Each row is a point on a landscape with many valleys, with its height.
From any point a ball takes the steepest step (drop divided by distance) to one of its 2 nearest points. It stops when none of these is lower. Distance is the straight distance between rows; heights are no part of it.
j635 h=250: [137 129 131 102 125 123 107 157 200  92 119 194 134 142 123 101  77 131
  70 116 121 148  59 175 134 119 128  90 111 128 134 180 154  96 188 136
 143 125 134 160  92 111 177 128 131 132  96 108 168 155 118  69 122 115
 104 112 125 162 142]
j754 h=717: [160  99 130  90 141 117 129 152  82 110 113 130 168  91 178 152 113 167
 106  97 153  81 173 100 141  93 189 111 166 160  67 153 133 143 142  99
 158 145  84 133 123 147 132 150 140  71 138  94 142 133  72 124 143 136
 150 101  91 121 104]
j568 h=511: [110 133 119 116 105 122 149 133 117 156 134 129 163 121 175 101  89  95
 143 145 120 124  97 102 140  97  91 144 118 111 150 141 102 128 180 155
 147 109 116 170 126 154 111  72 155 128 155 111 106 105  85  89  82 131
  85  96 108 161 119]
j326 h=360: [130 118 122 151 143  96 125  94  99 140 130 112 159 113 133 132  87 108
 159 121 120 122 100 110 113 173  53 127 131 106 185 112 150 170 161 162
 156  96 140  93 129 135 166 116 144 191  87 166 102 139 183 133 170  86
 131 154 125 140 133]
j169 h=224: [ 73 175 117 144 165 155 125 125  95  92 105  70  90 141 100 135 122 125
 113 152 162 140 124 139 150 132 187 132 105  86 179 166  81 194 128 111
 131  92 175 127 143 126 121 112  88 103 106 138 121 150 153 138 109  94
 153 123 185  77 160]
j938 h=425: [134 153 139 125  91  82 104 103 174 172 121 203 146 121 105 147  62 136
 143 114 135 108 131 116  86 149 130 149 131 116 153 112 164 122 185 161
 128 127 124 129 118 146 103 160  80 115  89 109 157  65  72 147 161 137
 137 142 153 119 164]
j691 h=296: [127 141 149 136 120 134 110 111 147 121 102 113 111 206 127 114 115 161
  99 162 144 145 145 151 101 111 181 137 126 129 180 178  94 145 178 126
  92 125 148 143 104 198 103 159 109  84 129 106 151 139 118 167 142 143
 135 137 190  96 141]
j48 h=553: [110 147 159 162 145 167 117 109 148 101 152 205  94 113 133 102 180 150
  63 146 108 161 118 135 162 193 109 132 118 118 125 126  87  83 120 113
 107 159 161 149 123  60 202 111 106 201 167 148 145 170 116 123 133 117
 132 117  98 175 171]
j377 h=221: [133 123 117 100 136 150 120 114  95 174 133 110 133 162 149 101 118 171
 202 181 184 114  96  98  86  94 121 143 154 151 176 166  58 189 126 172
 135  99 156 136 118 151 114 141 149 176 183  78 120  96 115 117 173 143
 109 136 163 131 146]
j355 h=494: [173 120 141 101 108 100 111 140 110 133 119 130 111 155 131 145 154 104
  69 114  42 152 187 136 134 160  85 118 165 135  87 110 134  93 161 102
 123 149  76 122 106 145 171 142 124 126 145 115 102 162 145 165 115 153
 119 122 125 151 134]
j815 h=210: [ 86 176 131 183 133 125  70 147  93 141 120  84  71 198 118 120 114 121
 162 124 147 151 108 137 134 122 182 135 109 128 162 139  63 106 155 154
  84 109 144 147  80 115 113 122 131 123 170 144  83  68 142 179 150 125
 103 137 154 142 168]
j807 h=284: [104 177 117  95 172 113 132  93 102  89 111 101 115 147  78 165 145 131
  90 190  95 183 155 132 149 151 135 120 126  55 153 157  80 185 149  91
 131  99 147 130 125 156 130  92  74 103 105 102 126 118 114 134  77 121
 171  95 197 106 146]
j237 h=424: [114 113  89 134 104 100 136  59 113 168 137 128 187 110  67 140 130 142
 128 164  85 157 111 159 148 122 105 139  98  61 124  95 104 123 131  87
 151  99  94 134 104 131 150  83  70 147 108 137  88  98 118 107 121  79
 119  99 125 151 119]
j383 h=640: [ 77 196 120  79 168 142 155 192 130 109 113 101  59 173 124 137 143  71
 101 147 131 139 126 128 172 113 135  90 114 122 114 164 128 140 113 158
  83  90 117 132 148 112  97 131 130  95 107 103 140 155 141 109  77 160
 145  81 174 108 142]
j287 h=291: [100  90 112 204 160 183 118  90 119  86 120  95 162 123 160  59 180 119
 101 143 144 164 131  93 164 126 121 151 131 133 167 116  88 135 123 118
 128 141 160 129 135 123 143  92 151 131 140 155  99 155 163 148  97  97
 117  93 166 115 144]
j939 h=653: [130 173 107  63 148  94 187 155  97 128 106  90  73 147 157 166 130  94
 105  91 106 140 134 101 175 145 119  81 153 141 107 163 142 175 136 132
 147 122 100 111 143 126 119  93 124  86 115 122 130 152 107 112  85 165
 153 102 157 133 110]
j316 h=515: [117 124 141 149 166 117 126 161  80  86 131  86  95 121 158 126 132 105
 122 105 159 127 138 123 123 127 146 106 170 159 149 170 131 173  75 146
 148 132 125  60 166 128  99 160 181 113 113 142 124 161 192 171 187 113
 159 162 104  85  89]
j140 h=474: [ 99 121 129 175 175 128  89 150 137 109 123 126 122  53 214 129 127 172
 124 117 171  95 142  77  79 142 175 120 139 159 145 147 101 194  97 138
 194 140 101 133 158 133  53 166 202 110 150 204 115 102 123 164 163  98
 157 135  96  94 106]
j627 h=439: [141  81 109 155 174 147 128 110  75 119 113 110 143 171 168 106 124 137
 147  75 178  87 107 141 115 113 107 127 151 159 169 155 136 152  95 151
 193 154 124 117 138  61 173 149 185 140 141 136 152 131 128 157 177 109
 141 140 148 147 127]
j213 h=283: [149 116 160  98 113 128 142 125 147 155 106  79  62 193 141 126 174 114
 132 130 138 167 142 114 125 135  93 139 163 146 149 123 119 138 115 145
  69 133 147  99 137 164 106 140  94 107 116 153 136 163 160 149 120 178
 137 158 192  78  93]
j358 h=534: [148 103 166 109 107 116 114  71 195 119 136 203 142  84 105 129 198 135
  68 135  90 144 148 135 164 156  86 140 102 108  93  96 141  62 138  84
 109 159 146 178 123  79 192 136  90 197 161 127 164 164 107  88 144 116
 111 122 115 158 139]
j204 h=285: [116 147  96 181 125 135  51 121 142 187 143 172  89 143  97  94 147 113
 106 116 130 200 116 129 142 137 118 130 120 137 103  84 113  53 130 176
  65 132 136 122  92  89 146 159 101 148 117 130 120  46 123 176 161 160
 122 115 116 142 188]
j328 h=530: [189  80 101  78  92  80 125 113 175 167 113 152 152 115 116 133 139 112
 129  88 134 160 134 127 140  76 131 112 137 136 106  92 184 120 140 120
 134 122 155 100 142 150 130 158  91 118  85  79 150  93  98  97 167 145
  90 157 155  96 148]
j822 h=397: [130 159 171 112 103 126 154 181 153 160 139 109 108 165 112 163  91 135
 165 127 114  85 139 118  95 122 164 123  99 142 111 147 143 111 107 117
 125 120 135 130 126 118  56 131 125 107 108 137  71 104 105  89  86 190
  86 128 112 110 130]
j405 h=513: [169  58 113  60  89 106 114 115 195 163 123 188 153  76 145 107 179 156
  82 127 114 160 148 122 133 131 122 120 147 127  62  78 151  94 149  87
 142 130 144 167 139 105 163 141  94 166 149 111 142 153  91  68 164 113
 115 126  82 164 153]
j557 h=466: [117 116  97 142 168 114 164 117  38  86 108  67 117 115 172 121 135 126
 133 144 134 146 156  89 124 123 124 147 167 135 144 158 122 208 114 128
 169 137  88  99 159 179 118  84 179 133 150 129 121 174 162 169 120  97
 162 147 110 122  68]
j605 h=423: [101 157 158 144 125 109  77 189 192 127 102 181 135 111 183 145 129 164
  67  98 170  97 141 140  74 139 209 115 109 156 107 187 149 103 125 107
 128 139  95 155 124  99 102 170 179  68 127 198 157 136 123 150 143 150
 125 128 123  97 135]
j153 h=337: [128 153 144 134 131 165 164 145 123 149 126  75  96 231 129 143 123 106
 169 114 160 106  88 144 108 129  92 136 143 156 150 162 134 123  87 156
 101 138 126 128 129 115  96 129 136 109 118 157 158 133 125 133  92 170
 150 145 159 126 101]
j196 h=320: [ 96 165 138 154 107 127 148 112  81 165 146  98 137  69  92 164 105 107
 155 112  90  88 132 133 124 190  85 125 141  96 121 121 155 145 149 112
 139  80  98 101 113 145 162  83 106 144 116 182 101 171 154 141 140 105
 107 157 104 142 117]
j679 h=379: [141 141 139 109 137 126  81 136 191 135  75 208 135 108 183 133 163 190
  79 126 163  97 151 129 109 153 196 122 110 189  87 175 179  99 179 105
 119 147  91 187 131  89 139 187 158 111 151 157 185 151 101 109 149 149
 148  82 171  88 155]
j132 h=409: [132 117  98 115  97 160 145 146 145 173 148 168 120 104 159  91  93 125
 144  75 132  97  62 143 127  52  76 100 144 180 142 125 133 142  64 203
 106 151  91 123 116 109 121 116 151 136 104 126 182  94  98 116 103 161
 133 145  89 132 142]
j409 h=339: [ 78 174 154 128  84 159 161 171 165  92 116 164 147 137 160 134  70 136
  65 124 135  71  97 191 168  82 192  91  78 133 152 189 142 100 159 142
 102 121 102 189  97 163 111 110 128  91 143 103 175 140 132 109 105 112
 114 100 164  84 111]
j294 h=371: [109 115 146 164 126 125  90 103 126 162 172 133 152 107 124 105 159  79
 156 142 181 161 123  79 149 102  64 183 115 127 110  73  91  59 125 160
  88 142 171 150 138  77 134 116 119 171 176 103 133  53 104 133 146 134
  92  97  83 177 141]
j350 h=577: [112 160 162 156 118 143 122 172 137  95 167 152  88 130 121 141 115 120
 157 139 151  92 101 187 122  93 177 122 115 151 143 173 142  99  70 161
  72 129  99 107 121 111  94 137 163 142 148 114 148 127 191 149 174 134
 123 153 119 123 118]
j618 h=506: [190  95 109  66  83  94 147 138 149 138 136  99 120 145  68 147 152  94
 144  97 100 183 137 154 140 109  94  92 138 139 100  81 213 135 109 127
 102 108 159  70 127 148 148 142 100 134  67  87 112 141 157  89 151 152
 130 185 125 103 110]
j295 h=469: [125 109 134 120  65 140 134  84 169 174 173 143 168 123 104 105 155  82
 122 145  89 163 115 122 144 127  37 159 131 102 119  50 133  87 132 134
  87 145 145 154  78 149 125 104 101 154 106 114 109 109 105 121  79 135
 109 122 104 149 123]
j321 h=461: [103 107 128 133 102  91  75 154 119 189 147 132 199  68 131 110 106  97
 170 113 170  95 146  96 111  76 103 163 107 139  75  87 139  85 152 154
 123 100 136 119 147 126 113 165 143 122 134 104 120  79  93 120 172 166
  48 142  97 110 147]
j270 h=551: [170 115 135 129 144 127 118 100  97 119 110 107 123 129 149 123 144 195
  51 115 190 106 141 115  73 111 139 130 187 177 108 157 124 145 146 102
 124 152  94  99 116 168 174 130 108  89 144 123 196 196 105 213 169 133
 158 144 126 128 110]
j673 h=115: [108 145 145 142 130 159 121 140 106 124 140 112 105 192 127 113  92 136
 201 170 165 143 100 113  96 136 151 171 135 118 185 164  60 142 127 152
 116 111 172 153  98 138  85  97 145 168 170 112  89  69 130 149 131 110
 106 140 147 147 133]
j523 h=549: [131 141 134 137 138 122 130 169  78 142 151  96 102 135 132 137 106  93
 200 116 141  84 114 141 113 102 136 102 136 146 148 173 150 156  67 168
 141 114 125  85 143  98  96 147 190 159 123 125  98 120 167 115 172 143
 112 163 107 105 116]
j584 h=459: [142 121 152 131  82 154 146 112 164 139 128 129 137 142  70 145 144 140
 174 147  75 126 141 164 171 131 170 129  87 109 118 103 104  93 115  71
 122 115 169 157  88 123 136 115  72 141 141 116  90 115 106  69  84 136
  83 136 166 117 150]
j179 h=286: [138 179 172 122 111  92 134 171 141 143 119 100  83 165 124 182  83 177
 126 158 112  88 169 144  46 169 168 127 120 111 165 165 120 168 124 103
 127 136  87 112 125 193  58 138 134  91 142 175 111 146 173 185 131 133
 134 195 104 108  88]
j325 h=191: [157 154 140 122 104 103 166 166  76 107 116  88  35 128 101 193  96 159
 156 144  91 122 158 174  88 155 180 128 113 114 120 114 126 173  72  60
 143 158  89  92 133 167 115 139 118 115 159 142 112 145 182 158 132 116
 162 208  94 126  59]
j885 h=493: [120 135 138 147 160 138  97 171 131 105 107 109 143  98 132 141 146 132
 114 159 122  81 190  94 120 135 147 131 104 142  73 125 146 105 125 111
  97 118  94 107 179 128  91 158 146 108 117 171 122 147 159 142 103 156
 164 114 108 117 140]
j883 h=436: [152 123 114 124  91 134 149 137 152 130 127 164  86 142 145 103 106 111
  92  62  87 149  90 172 150 117 107  85 146 168 147 127 178 126  93 176
 134 160 106  96 100 117 157 142 132 117  69 126 150 144 133 132 133 133
 143 155 112 142 147]
j85 h=400: [105  71 119 156 160 126  91 114 121  99 116 100 122 160 158  95 125 157
 121 115 154 150 101 130  79 188 106 131 137 134 177 122 122 150 127 138
 191  89 177 107 142  97 140 140 152 185 100 198  64 140 180 139 177  91
 163 159 115 121 160]
j76 h=520: [106 132  64 171 126 109 108 119 128 146 130 107 113  77 102  94 119 157
  82 106 153 128 143 142  99  85 162 108 113 140 101  91 139 153  67 142
  88 133 111  83 162 154  74 162  93  71  64 163 177 129 135 171 162 126
 163 189 103  70 133]
j808 h=453: [115 164 122 180 113 117 139  90 104 178 141 132 171  94  99 145  66 110
 168  82 122  81 122 144 124 131 113 139 120 102 158 109 159 145 141 143
 141 132 124 117 115 159 113 143  94  97  84 138 161  90  66 155 132 129
 116 146 152 101 135]
j940 h=426: [122 115 118 178 143 107 106 119 119 116 115 131 102 113 149 130 106 189
 145 136 147  89 137 142  78 140 187 141 112 126 162 128  90 152 111 125
 162 146  89 134 149 141  90 169 143 115 141 176 147 112 137 169 172  87
 178 152 126 123 127]
j449 h=334: [108 150  94 153 177 129 128  83 104 102 144 116 118 145 102 131 143 123
 123 158 135 211 114 115 143 149 106 149 147  68 167 117  72 163 116 147
 136 121 173 110 145 115 122  93  89 138 121 139  94  66 124 161 125 117
 181  84 141 143 144]
j441 h=365: [ 97 164 150 182  89 121  93 137 141 151 141  80 132 142 112 134  88 126
 164 130 123 111 135 113 112 173 137 156 104 116 130 105 137 105 146 106
 146 102 151 132 117 130  80 131 130 111  99 176  69 101 140 124 101 134
 106 159 109 119 152]
j554 h=383: [111 117 106 134 138  88 140  83  78 162 145 128 158 111 101 151 133 106
 216 166 119 174 106 114 134 119 101 160 104  82 137 116  84 131 111 135
 147 106 138 124 133 125 121 104  97 177 127  98  81  35 115 110 126 120
 118  94 137 151 143]
j737 h=387: [156  86 141 140 117 135 138 133 140 156 131 118 150 174 172 107 131 107
 144 100 172  94 109  97 116 100  87 163 149 177 130 130 146 106 115 140
 155 160 142 127 135  96 113 154 164 117 145 119 162 120 102 141 110 142
 119 128 135 129  99]
j222 h=329: [120 111 110 122 133 119  76 116 183 190 146 150 144 140 113 120 155  89
 136 107 148 211  80 105 162 134  51 123 104 125 125  99 114  84 135 151
 101 107 180 137 110  70 163 130 106 160  89 127 131  50 115  79 139 144
 106  99 117 166 165]
j168 h=498: [110 124 120 131 132  94  97 114  94 207 127 150 188  58 160 117  98 108
 164 120 122  91 108  93 137 113  67 143 119 118 112 103 112 110 175 173
 130 108 108 170 128 111 157 121 131 144 156 112 137  84  76  81 135 126
  64  88 103 154 150]
j958 h=185: [156 122 145  77 133 130 142 125 176  63 127 210 135 131 103 142 127  94
  95 122  75 126 104 158 181 113  82  90 105 120 109 142 183  62 157 166
 109 160 117 165 120 108 193 130 118 168 127  70 194 169 112  87  85 109
 122 101 152 175 113]
j68 h=242: [131 125 109 109 156 121 137 156 124  71 113 149  91 201 160 117 127 155
 136 191 112 162 122 130  99 118 157 137 131 112 135 166  86 136 126 130
 144 135 100 160 156 128  74 111 148 137 168 126  97 117 141 120  79 110
 170  94 138 170 125]
j936 h=753: [136 112 119 138 124 149 165 126 120  66 145 109 186  86 120 134 129 142
  93 162 200  61 124 130 139  73 153 125 114 126 137 137 143 115  99 104
 110 153 110 148 153 133 145 118 143 128 147 104 183 195 183 116 154  81
 174 149 103 101  71]
j157 h=81: [174  94 106  73 151 152 169 100 112  87 120 150 148 132  88 158 143 119
 129 134 118 113 130 148 169  87 113  89 119 119 113 122 152 100 139 133
 102 151 111 141  95 115 228 126 108 160 138  38 172 187 130 116 140 106
 136 114 171 163 109]
j491 h=230: [ 91 153 125 175 130 121  70 120 103 172 105 113  92 151 123 120 150 111
 150  85 134 145 134 128 163 147 122 132 104 146 111  92  99  74 137 139
 101 126 116 160 111  71 140 148 125 106 152 152 127  53 113 151 137 154
  95  98 163 136 168]
j333 h=508: [131 129 133 133 172 166 139 125 143 109 125 115 137  98 113 159 189 120
  85 146 158  85 178  93 152 114 142 134 116 131  67  97 131  80 126 109
  74 125 123 149 152 112 154 152  93 118 153 145 159 163 120 157 118 164
 140  98 149 125 129]
j761 h=318: [154 102 113  47 101  94 188 136 122  70 131 150 112 148 126 138 151 122
 152 166  73 196 147 117 103 158 127 146 132  94 100 125 103 137 132  97
 159 151 106 135 131 153 114  82 147 122 154  96  74 133 127  95  58 122
 156 117 112 152  88]
j921 h=146: [ 80 166 111 134 148 167 139 123  87 126 116  71 137 142  68 140  96 106
 166 157 123 127 108 149 153 139 151 127  91  81 153 171 111 148 139 100
 120  79 149 138  94 112 166  81 107 160 114 124  84 133 152  96 107 116
  96 112 177 121 149]
j35 h=333: [143 142 163 113 132 122 106 121 173 126 108 200 102 105 160 147 134 128
 115  96 120  99 142 109 168 186 122 115 133 148 107 140 162  99 168 145
 137 140 118 177 149  76 161 144 132 135 154 130 169 119  93  88 132 143
 122  86 161 131 155]
j44 h=213: [143 109 140 136 130 107  92  90 184 113 107 103  90 166 141  97 195 141
  93 185 153 185 164  84 128 121 138 159 126 137 153 118  91 125 136 129
  52 134 162 118 139 187 102 165  95 121 131 146 147 126 160 156 110 140
 160 132 186  90 117]
j319 h=220: [107 147 168 132 153 177 134 176 104  67 146 143 152 100 113 136  96  88
 129 117 120  60 115 144 162 127 141 101 128 126 138 175 151  98 135 142
 115 120 137 129 111 103 182  96 168 151 130 111  99 194 183 108 130 106
  76 112 110 136 111]
j955 h=295: [118 110 102 122 144 137 117 162 142 122 129 153 167  98 142  88  92  97
  85  79 136 159  64 160 161  91  98  79 107 124 128 127 124 115 151 132
 165 111 148 138 125  76 202 100 151 109  91 121 135 141 121  75 129 112
  90  96  97 167 160]
j448 h=302: [157 110 109 115 164 168 146  91  74 134 137 107 135 151  66 126 124 157
 155 174 168 126 119 130  83 129 131 138 166 109 170 137  78 171 109 125
 125 112 160  91 127 132 164 144 108 168 139  99 114 149 136 149 189 138
 152 132 164 129 144]
j651 h=625: [ 79 190 115 123 163 134 125 207 120  82 137  88  61 223 123 146 102  92
 102 133 145 135  95 190 112  91 166 101 106 113 133 195 104 121 118 129
 117 107 107 123 123  95  96 106 150  82 133 111 107 145 155 157  95 133
 112 110 140 147 128]
j978 h=297: [138 121  91 119 138 111 183 115  55 126 124 109  88 103  71 187 107 161
 206 139 108 137 152 153 111 138 159 137 123 101 123 106 112 174  64  95
 179 132 116  82 153 135 115 143 102 140 129 119 120 100 132 128 164 109
 183 165 113 133 107]
j970 h=460: [143 130 169 137 120 100  79 165 191 141 119 163 123 144 171 123 126 126
  86 111 123 104 175 100  72 166 135 154 137 173  88 135 168  87 147 137
 129 144  98 126 146 125  91 181 167 107 112 169 123 130 153 155 133 163
 121 147 107 116 143]
j28 h=345: [ 86 140 102 227 163 176 134  98 121 110 113 146 151 120 179  63 129 142
 132 106 160 111  79  93 176 147 111 120 137 130 199 115 112 153 122 192
 123 140 145 156 131 107 145 112 160 150 121 172 143 111 139 125 104  77
 159  94 153 124 143]
j889 h=664: [154 144 134  79 130  87 153 116 129 124 133 127  54 128 160 166 143 130
 116  98 110 164 123 117 125 180 100 126 180 130 141 145 100 171 146 110
 187 139 132 118 126 120 128  92 109  90 157 128 136  88  92 165 140 151
 137 119 146 156 127]
j548 h=482: [139 120 159 133 116 131 113 124 205 136 123 138 139  56 126 137 183 123
  81 115 125  83 190  91 153 130 130 166 116 143  47  51 188  67 141  93
  76 144 147 160 154 148 117 138 119 136 162 160 165 147 118 133 108 165
 104 140  98 104 108]
j624 h=522: [167 119 153  98 144 116 100 126 126 132 112 111 125 161 163 130 152 163
  68 138 125 104 174 108  89 156 115 159 176 152 101 148 104 111 196  82
 128 143  93 143 121 168 168 119 128  95 174 125 150 178 116 196 118 148
 113 121 148 162 124]
j649 h=408: [111 118 150 185 102 152  68 152 123 152 163  87 183 128 139  71 131 140
 127 125 124 102 140 127 102 110 111 167 107 134  69  83 106  78 109 105
 133 119 158 135 122 102 100 115 157 114 128 188  79 126 100 119  72 157
  78 145  51 152 138]
j267 h=380: [115 146 103 170 130 163 135 109 129 169 130 144 119 110 156  90 119 122
 169 103 149 112  70 102 180  96  70 111 117 149 162  84 129 138  96 213
  84 148 119 151 127  99 150 121 136 154 127 151 188  76 111 110  98 123
 147  94 143 147 133]
j886 h=483: [154 113 114  90  93 160 160 109 157 151 124 101 121 190  61 129 157 113
 174 136  95 160 115 145 134 118 129 106 106 118 129  83 161 132  99 117
  87 112 173 124  94 129 115 146 102 130  84 116 115 132 132  65  72 145
 147 142 182  99 133]
j972 h=358: [101 136 160 164 149 107  77 155 164 113 108  89 100 133 152 161 118 176
 107 160 133 113 146 153  66 172 217 113 100 123 202 180 106 177  91 105
 154 148 112  94 125 168  49 170 173 104 143 189 100 124 193 189 158  78
 153 181 104  81 103]
j457 h=352: [145 113 145 115 109 120 110 118 156 125 118 140 143 167 143 110 111 132
 136 140 134 153 130 123 120 124 150 134 139 137 180 172 120 138 210 123
 164 117 159 140 108 153 128 140 147 116 115  80 112 118 114 104 156 125
  88 120 178 114 159]
j959 h=417: [125 128 134 153 132 147 122 120 111 168 179  91 159  84  99 114 165  81
 187 127 158  98 138 107 150  75  76 149 124 151  77  63 145  97 101 162
  76 101 163  95 148 109  96 137 137 151 135 122 134  96 104 127 133 178
  91 134  74 126 111]
j41 h=416: [146 116  96 105 174 116 160  84  60  66 104 104 142 142 131 126 118 112
 133 157 111 199 141 115 112 157 128 149 168  94 170 164 135 209 138 118
 180 153 144  97 159 190 119  93 135 141 109  85 113 143 142 146 121  96
 175 113 149 115 101]
j902 h=366: [137 127 115  95 123 107 194 123  65  49 107 122 103 175  92 135 141 103
 151 146  65 219 153 140 115 164 144 114 126  81 136 167 143 187 123  91
 171 164 125  82 116 157 133  78 147 125 106 107  43 147 150 119  38 119
 175 130 132 104  90]
j642 h=548: [160  94  78 124  63 109 135 130 184 156 130 141 137 106 100 119 125 153
  97  96 133 162 136 144 114  92 156 143 134 138  97  55 165 136  91 110
 110 137 116  87 144 176  90 143  63  84  85 125 169 118 101 137 140 144
 129 181 104  98 124]
j94 h=697: [123 108 145 116 122  89 150 138 109 138 115 147 143  83 198 146  71 162
 130 129 105  93 153  95  99 114 168 150 156 154 128 160 109 153 184 123
 209 137  74 147 152 178  76 135 157  91 166 116 104 111  87 149 136 102
 103 118  80 141  96]
j148 h=450: [133 114 116  89 101 109 124  74 147 210 153 155 214 115  80 130 193 118
 108 140  52 155 104 135 159 153  32 138 118  79 109  70 145 118 125  82
 120 108 109 180  87 136 152  90  82 173  90 136 107 122 117  75 112  90
  97  89  82 166 110]
j56 h=487: [110 141  85 181 136 126 142 114  81 155 126  95 179  46  94 132  90 157
 118  76 153  91 142 145 130 112 159 114 119 115 104  89 154 174 105 104
 147 123 115 110 151 148 120 154  98  54  66 161 181 128  86 141 163 115
 155 160 111  79 116]
j916 h=430: [138 139 146 128 115 157 129 148 158 161 116 117 153 146  81 148 117 166
 153 128 116  76 159 141 128 123 182 132  96 117  80 107 142  94 123  87
  99 109 138 146 125 142 105 156  58  93 118 130 125 104  65 124  86 161
  90 127 155  98 158]
j856 h=419: [112  93 101 146 151 148 133 141  99  87 133 129 133 164 149 106 121 139
 152 144  91 156 111 134 102 168 101 147 120 119 132 120 126 139  89 141
 175 129 135 105 166 100 105 118 171 187 114 166  52 144 197 123 127  89
 186 136  67 160 127]
j431 h=451: [125 106 153 138  77 141 101 129 160 166 158 104 179  86 127  96 170 124
 122 147 106  76 183 115 123 125 106 177 119 122  60  23 149  71 122  96
  90 123 143 150 149 153  89 120 136 156 156 148 118 161 121 102  83 141
  83 152  43 146 104]
j652 h=678: [141 105 148 122 146  88 126  96 126  99 108 136 111  75 185 154 109 173
 115 117  88 135 151  98 116 202 126 157 167 126 126 129 121 158 189  85
 239 164 100 148 163 142 122 106 137 106 183 120 135 106 103 147 139  81
 148 115 115 170 135]
j954 h=367: [126  97 108 131 147 147 175 125  89  79 153  93 124 104 109 140 140 143
 178 141 141 148 127 134 130 113 121 150 111 126 100  84 116 129  51  93
 147 126 152  91 181  93 114 104 133 138 149 141 121 126 161 123 132 108
 173 154  81 153 106]
j465 h=288: [116 163 166 121 133 172 137 173 164  82 111 147 154 111 161 120 127 110
  75 133 151  73 127 130 185 107 179  96 112 151 154 179 169 112 167 118
  92 118 136 169 116 129 156 125 159 119 153  89 153 182 180  87 135 110
 102 100 169  67 115]
j195 h=490: [117 134 121 130  93 155 178 120 144 112 173 141 125  96 135 107 147 100
 125 127 116 153  93 123 162 111  99 131 141 118 130 105  93 128 114 143
 114 144 128 132 103 170 126  73 120 116 126 118 129 135 100 119  77 149
 116 103 130 132 112]
j721 h=603: [107 161 145  91 142 135 169 208 143  73 163 149  79 170 137 145 136  77
 128 130 155 157 104 170 117 104 168  78 150 145 134 214 125 143  59 166
 107 158 127  95 136 101 104 118 178 114 140  83 126 159 173 128 126 149
 110 123 110 117  78]
j535 h=222: [ 93 109 108 143 137 173 136 121 100 109 129  74 127 129 108  87 161  85
 154 133 123 180  93 144 177 121 103 119 107 127 160 128 115 142 102 122
 137 102 188  87 117  95 177  89 151 146 102 132  69 143 200  92 107 115
 113 113 139 125 151]
j785 h=736: [160  97 112 101 105 105 143 112 110 118 114 125 167  79 172 122 112 194
 116 150 180  69 138 100 126  79 170 107 138 158 111 132 144 148 163 119
 133 122  70 158 152 163 124 141 141 106 174  89 199 150 122 110 185  97
 175 133 123 106  94]
j438 h=489: [178  77 138  54  76 146 140 111 209 167 156 179 158 109 100 117 167 117
 131 143  98 141 139 105 121 120  84 137 153 112  91  61 173 112 134 126
 115 134 174 145  96 152 133 133 110 188 126 107 113 155  95  74  96 154
  98 139  87 153 110]
j783 h=277: [123 164 151 138 154 144 161 120  79  89 125 136 159  81 116 162  91 101
 119 113  94  72 149 118 144 168 124 109 147  99 131 171 161 126 181 128
 154 125 108 133 113 149 165  85 131 126 115 125 116 178 110 143 114 111
 113 108 136 135 116]
j52 h=391: [152 143 153 112 106  57  81  95 174 127 112 187 113 136 148 129 100 162
 104 111 154 157 105 130  93 161 157 112 141 145 175 183 156 166 224 136
 177 117 151 109 116 155 124 168 118 109  90 101 156 111  98 132 205 126
 139 150 176 100 174]
j830 h=216: [166  92  71  82 132 138 160 117  85 154 131 124 164 102  63 136 132 142
 146 156 139 131 134 147 121  73 146  94 148 106  95 114 109 148  88 123
 100  97 124  96 105 139 187 129  86 144 117  79 137 155 109 104 165 133
 143 127 129 141 130]
j331 h=464: [149 124 138 133 145 167 152 138 111 107 140 151 103 176 119 123 152 106
 108  94  66 134 126 162 145 162  80 107 147 148 116 117 148  95 111 150
 133 151 107  95 121  89 176 164 146 145 126 141 117 177 158 160 118 137
 160 122 115 178 140]
j515 h=289: [134 128 152 142 140 129 130 138 123 145 124 162 100 119 124 143 111 115
 180  80  88  96 122 153 165 146 132 124 109 147 111 106 130  76 108 137
 129 138 125 148 138  58 151 146 119 136 143 127 127  85  96 108 129 142
  85  96 124 158 166]

For each start below, name the point where the ball stops.
j56 -> j44
j885 -> j491
j328 -> j441
j168 -> j491
j270 -> j921
j148 -> j921

Call two points neighbours if one is among the 2 nearest of the other. Go from one point of each pair to the other, from neighbour to neighbour, staying as low as possible. Name the highest point that can't be avoided.
j673, j319 -> j409
j157, j441 -> j333
j325, j491 -> j856
j491, j157 -> j448
